Points on a hilly landscape, in no order, each with its height.
A ball rolls from a point to the lowest of its 2 nearest points, and stops where none of them is lower. Distance is the straight distance between rows; heights are no part of it.
k880: [ -2  -3  19  18  -1  -5 -28   6 -25  41   4  14 -12  -6 -16  -2  17  39
  -3  -1 -10  24]  (h 20.7)
k545: [ 39   0   8  -7  18 -13  12  11 -11 -57  23   5 -16  19  13  11   7 -20
  27  22 -21 -27]  (h 17.2)
k358: [  2  13 -10 -14  -3 -11  19  -1  10  -9  -9  -9 -15  11  12 -15   7 -19
  -9   2  12 -11]  (h 42.8)
k849: [-41  21 -22 -13 -10  -2  -7   4  -8  18   1 -11  51 -17 -22  34 -21  -2
 -24 -22  27  16]  (h 10.1)
k263: [ 21 -34   9  -2  -6  28 -13 -38  38   4 -14 -16  12  -1  -4 -14 -29 -14
  32   0  -5  11]  (h 35.1)
k162: [  6   1 -19 -40 -27  45  -1  37 -26  -1   9 -40  24   6  16 -17 -42   0
  -8  -6 -44 -41]  (h 73.0)
k496: [ 15   6  -4   5 -15 -32  14 -23  29   4  15  -5  -3   9  -7 -30 -19  -7
   4   0  23  23]  (h 45.7)
k635: [ 30 -48  25  -5  12   8 -20 -17   7  -5  11  18  -5 -10  -9   8   0  21
  30  -4 -27  14]  (h 31.7)
k45: [ 24   6  14  -1  34  10   4  10  -8 -57  -1  14 -25  20  16  36  32 -20
  32  25 -17 -46]  (h 15.5)
k549: [-17 -10   1  27  -2  -5  27   7  44  25 -11 -15  23  -5 -21   8  19  12
   2  -3  48 -10]  (h 53.7)
k865: [ -3 -29  17  15   4 -13  18  19  23  41  -8 -10  14 -16 -26   1  22  35
   7 -12  29  -8]  (h 54.8)
k280: [ 29 -17  -8 -34 -19   4  26  21 -12 -16  13 -30  15  -5   7 -12 -41  -5
  10 -14 -23 -29]  (h 63.6)
k380: [ 30   6 -22 -26 -28  -8  14 -24   5 -21  21 -26  -6  12   3 -39 -57 -25
   6  -4 -10   9]  (h 49.3)
k268: [ 33 -49  25 -10  12  10 -11 -21  24  -6  -7   3   5 -12  -2  -3 -20  -1
  38 -16 -20  12]  (h 33.2)
k398: [  0 -29  -8 -37  -7   9  23  -7  14 -17 -10 -34  50 -16 -11   2 -58 -19
  14 -22   6 -21]  (h 61.7)
k88: [-51  -2 -10  56  31   4  16 -13  15  -5 -11  20  14 -17 -22  33  16  -1
   6   0  49  36]  (h 50.4)
k555: [  6  22  16  13 -15  -2 -18  15 -25  38  -2  10 -32  10  -4 -10  38  36
 -13  15 -22  15]  (h 17.5)
k426: [ 40  -8  17  16  16   2  -1 -26  22 -24  -6   9 -42   2  20 -21  27 -17
  31  24  -8 -14]  (h 23.1)
k256: [  3  60  -2  -5 -35   7 -39   8 -38   1  29  12 -15  31   7 -10   6   5
 -37  36 -36  24]  (h 19.8)
k454: [-20  17 -23 -22 -42  -6  10  31 -13  41   6 -31  42  -9 -13  -3 -23  28
 -25 -20   7  -5]  (h 69.5)
k351: [  7   7   0  -7 -43   8 -18  18 -10  64  -1 -12  17 -11 -10 -21  -6  40
 -16  -9 -20  13]  (h 67.2)
k430: [ 22 -15  22  27  12  -3 -17 -37  15   5   5  24 -28   4  -1 -15   7   4
  15  12  -8  37]  (h 27.7)
k498: [-46  33 -12  -2  14 -10  12  12  -6   1 -13  -2  -6  13  13  17  19 -16
 -40  -3  24 -11]  (h 11.3)
k161: [ 40  -5  15  11  13 -26  20 -11  21 -32   7  12 -50  17  20 -13  21  -5
  19  16  14  -6]  (h 20.9)
k472: [ 22 -43  24  24  26  -9 -15 -17  14 -11   3  31 -24  -8 -10   2   8  17
  29   1   2  35]  (h 29.7)
k469: [-19 -12   1  -1   2  22  16  -8  33  24 -41 -22  25 -10   5   5   0  -8
   3   3  16 -19]  (h 59.7)
k973: [-44  18 -20 -13  25 -14  25  25   1  -5 -10  -6  14   3  11  24  12 -17
 -32 -12  40 -24]  (h 13.6)
k894: [  8  21   7  26   9   2  15   2   7 -12 -15   5 -45  19  25  -4  48  -7
   5  26  14 -36]  (h 42.3)
k379: [ 19  12 -20 -16 -28 -27   3 -35  25  -2  13  -6   2   5   4 -39 -49 -25
  -2  -3  17  28]  (h 47.4)
k690: [ 14  -9  21  14  34  16 -17   4 -16 -45   7  27 -26   3   7  39  31  -8
  33  17 -18 -21]  (h 13.8)
k297: [ -6  -3  10  15  23  34 -26 -23  -9 -43 -14  33 -23   6  15  29  21 -29
  25  20 -27  -5]  (h 11.1)
k809: [ 10   1   8   6 -16  19   8 -16  32  27 -30 -20 -28  13  15 -44  18   0
   4  19  -6 -10]  (h 38.7)
k579: [-10 -36  13   3  48   0   7   8  -6 -27 -11  15   4 -15  -2  33  19  -7
  15 -14  11 -19]  (h 15.1)
k49: [  1 -26 -15 -32 -26  17   1  28  -7  28   3 -32  51 -20 -18   5 -48  19
   0 -29 -14 -21]  (h 71.3)
k288: [-30   4   7  12   0  41   2 -11  23  39 -48 -14   6  -2  10  -1  25   5
  -5   3   2 -11]  (h 58.8)
k603: [ 46  -7  16   8   1 -28   7  12   8  -9  15   5 -42  16   4 -23  24  16
  14  22  -5  -2]  (h 23.2)
k99: [-39   6 -15  20  19  12   0 -29  21  -1 -20  17  13 -15 -12  21  -2 -20
  -3  -6  34  26]  (h 48.9)
k796: [-20 -32  -1   6  36  -5   2  19 -11 -12  -6  21  26 -15 -18  45   8  -5
   2 -22  14  -4]  (h 12.9)
k406: [ -6   8   2  15  11   4  22  -5  36  16 -27  -8 -37   9  25 -27  42  -6
  -3  12  18 -16]  (h 40.7)
k964: [ 19  15 -10 -36 -12  -1 -29  -3 -40 -45  38  -1  24   7   9   0 -48 -17
  -6   0 -42   3]  (h 19.9)
k343: [-44  35  -8   3   6   4  -4  -3 -16  14 -28  15 -15   0  11  15  19 -15
 -35   5  18   5]  (h 8.3)
k363: [  0 -43  11  28  53  -1  23   0  13 -30  -5  25 -10 -17  12  19  31  -2
  23 -14  19 -18]  (h 17.1)
k128: [-31  -9  -4  66  30  10  27 -16  34  10 -15  24  13 -19 -15  12  25  11
   1   1  51  19]  (h 51.4)
k5: [ 33  11  19   4 -19 -20 -38  10 -37   9  40  25 -19   1  -2 -11   5  34
   2   6 -31  31]  (h 25.9)
k604: [-17  16  -7   5   1 -46  36  19  13  13   3 -10 -14   1   0 -22  27   4
 -21  -4  49  -7]  (h 45.6)
k834: [ 36 -17   2 -17 -30  -3 -11  10   1  27  17 -21   9 -13  -2 -27 -17  24
  14  -9 -22  -4]  (h 65.2)
k658: [-10  27 -16 -12 -35  -4 -17  27 -26  41  15 -14  13  -5  -4 -14 -15  25
 -36 -11  -6  20]  (h 68.3)
k692: [ -3   7   3  -6  13  38 -33 -34 -12 -34 -18  22   0   9  11  17  -6 -40
   7  18 -27   9]  (h 7.6)
k201: [-26 -15   4  50  22   2  36 -10  45  28 -34   1  -1  -3  -4  -3  37  11
   9  -5  46  -4]  (h 52.5)
k32: [-17  65 -10  -2 -17   5 -23  15 -38   5  18   5 -29  30   4   1  25  -4
 -39  29 -18  15]  (h 16.6)
k726: [-31  47  -2   8 -10   8 -21   6 -20  24 -12   5 -31  10   5   6  37  -4
 -34  23   0  15]  (h 12.5)
k592: [  3  -1 -12 -24 -23   9 -18 -21  -5  -2   8  -8  36  -4  -5  -8 -52  -8
   3 -19 -17  18]  (h 13.9)
k444: [-35  -7  -9   1  31 -24   3  18 -17 -10  -1  16  22 -18 -24  41   3  -3
 -15 -24  32  13]  (h 10.2)
k860: [  1  10 -17  -9   3  -8  20 -24  20 -28  -8  -2 -19  20  20 -21 -10 -41
   1   9  18  -2]  (h 44.1)
k515: [-22 -11  15   4   8  22  -4  25 -20  39 -28  -4   9 -15  -2  19  30  24
 -13  -2 -20 -24]  (h 56.9)
k151: [-12  -2 -16 -14 -33   2  12  26   4  30   3 -35  56 -21 -29  10 -33  27
  -5 -21  10 -13]  (h 70.4)
k140: [ 25 -23   4   0 -37  -7 -16   9  -3  50  14 -14  14 -19 -19 -20 -16  52
   9 -20 -14   9]  (h 66.2)
k510: [-30   1  -2  -9  23  25 -11 -22  -4 -30 -30  18  11  -2  12  32 -11 -46
  -4  -1  -7  -5]  (h 11.4)
k803: [ 32 -24  11 -25 -14   4   3  17 -18  -2   8 -16   7  -2  -1  -6 -20  12
  11  -9 -31 -25]  (h 64.3)
k238: [ -8  -7  14  43  32  -4  13  -2   8  -8  -9  27 -42  -6   6   3  46   2
  10   2  17   8]  (h 21.4)
k543: [-40  -5 -19  -1  40   0   9  -7   7 -37 -16  15  22  -7   6  35  -4 -40
  -5 -10  20 -14]  (h 14.3)
k176: [ 12 -15   7  -1  -5  14  -2 -31  30  10 -23  -5 -11  10   5 -24   1 -13
  18  13  -4   1]  (h 37.0)
k342: [-25   7  -8  20   1   2 -10 -34  18   6 -11  14   7  -2  -2   0 -14 -18
   1   1  20  38]  (h 47.6)
k784: [-34  19 -28 -19 -25   7  -3 -13  -3   1   5 -22  56 -10 -25  15 -48  -8
 -21 -21  28  18]  (h 13.7)
k904: [ -9   4 -28 -30 -26   1  -7 -22   5   0  20 -20  55 -11 -10  -6 -80 -12
   1 -22   9  14]  (h 17.3)
k270: [ -5 -16  15   2   3  -6  10  31  -2  46 -13 -11   4  -7 -10   3  29  36
  -4 -13   4 -17]  (h 55.8)
k833: [ 10  13 -19 -23 -25  -5 -15   5 -22 -13  28 -13  25  -2   1 -12 -47  -4
 -18 -15 -26   9]  (h 17.0)
k675: [-22  22 -13  -3   4   0  -6 -38  22  -6  -8  10 -17   6  13 -13  -4 -37
 -11  18  17  25]  (h 45.9)
k386: [-16 -21  -8 -19  11  21  11  -7  24   8 -26 -26  36 -14  -3  10 -27 -17
   6 -18   7 -15]  (h 60.6)
k516: [ 54 -14  24  -4 -19 -33  -5  24 -17   6  28  -3 -30  -2  -7 -17  21  42
  12  10 -24  -4]  (h 25.6)
k340: [-40  13 -17 -16  11 -15  28   2   1 -24  -5  -5  31  -6   6  22 -18 -30
 -17 -19  32  -5]  (h 16.2)
k165: [ -3 -15 -11 -40 -23  28   6  39 -19  18  -7 -40  38  -9   4  -8 -42   9
  -9 -22 -26 -40]  (h 72.2)
k60: [ 25 -14  17   2 -16 -12 -35  11 -37  23  31  23 -11  -7 -20   4   7  48
  -1  -8 -34  20]  (h 23.8)
k235: [ 23  28   2   1 -28  -7  -6  25 -16  27  12  -9 -30  18   5 -24  25  29
 -14  20 -27  -7]  (h 20.5)
k647: [  2 -31  17  36  40  -9  29  -6  30 -13  -9  18 -28  -7   9  -8  46   6
  21  -7  29 -17]  (h 19.1)
k148: [  9  43  -7  -6 -43  16 -41  -3 -31  16  27  -3  -7  18  12 -26  -9  17
 -25  15 -43  27]  (h 22.8)
k80: [ 23  34  -9 -10 -22 -39  -7  14 -38 -13  47   5 -14  23   3 -12  -3   6
 -18   8 -13  13]  (h 25.2)
k186: [-27  10   9   2  -2  35  -5   6  -9  44 -36  -8   3   6   9  -1  24   6
 -16  14  -8 -15]  (h 58.0)
k583: [-45   2  -9   9   6 -10   7  10   2   5   0   0  50 -18 -38  36  -7   5
 -18 -17  38  13]  (h 6.6)
k251: [-27 -16  12  54  40  -3   5  15  -8   3  -2  35 -40 -18  -4  20  49  16
   7  -2  13  24]  (h 23.7)
k207: [ 33 -11   9 -19  18   0 -10  -6 -16 -65  16  14  -8  12   2  19 -12 -26
  25  11 -27  -7]  (h 19.0)
k999: [-10   9  -7   5  -6 -31  20  -1  16   4   5  -2 -13   5   2 -15   5  -2
 -15  -2  24  11]  (h 44.2)
k953: [ 24  29  -7  -9 -34 -29   0  35 -23  11  32 -15 -14  20   2 -24   6  29
 -21  16 -19  -3]  (h 22.7)
k107: [ 18  23   0   3 -17 -28 -22   2 -19   1  27  21 -29  12  -6  -8   7   7
 -12  11 -13  22]  (h 27.6)
k811: [ 35 -11  28  33  18  10  -7 -25  14 -14  -1  34 -45  10  10 -11  32  -3
  31  26 -17  10]  (h 25.1)
k762: [ 19   2  -6 -36  11  13 -14  -5 -25 -60  20   2  22  15  10  19 -34 -27
  13   5 -35 -23]  (h 21.0)
k147: [ 32   7  14   8  17 -31  16  -4  -1 -58  18  14 -44  18  13  -2  19 -18
  22  21   7 -16]  (h 19.2)
k144: [  6 -20 -12 -42   2  17  17   1  -4 -20  -2 -27  31  -4   6  -2 -60 -26
   5 -16 -25 -34]  (h 62.7)

Two balls start at each pair of points below. Name the first point that both come to, or write never.
k107 and k516: never
k809 and k803: never
k162 and k140: k280

Where does a ball stop that starts at each point below?
k238: k583
k834: k358
k201: k358
k288: k358
k251: k583
k406: k545
k472: k545
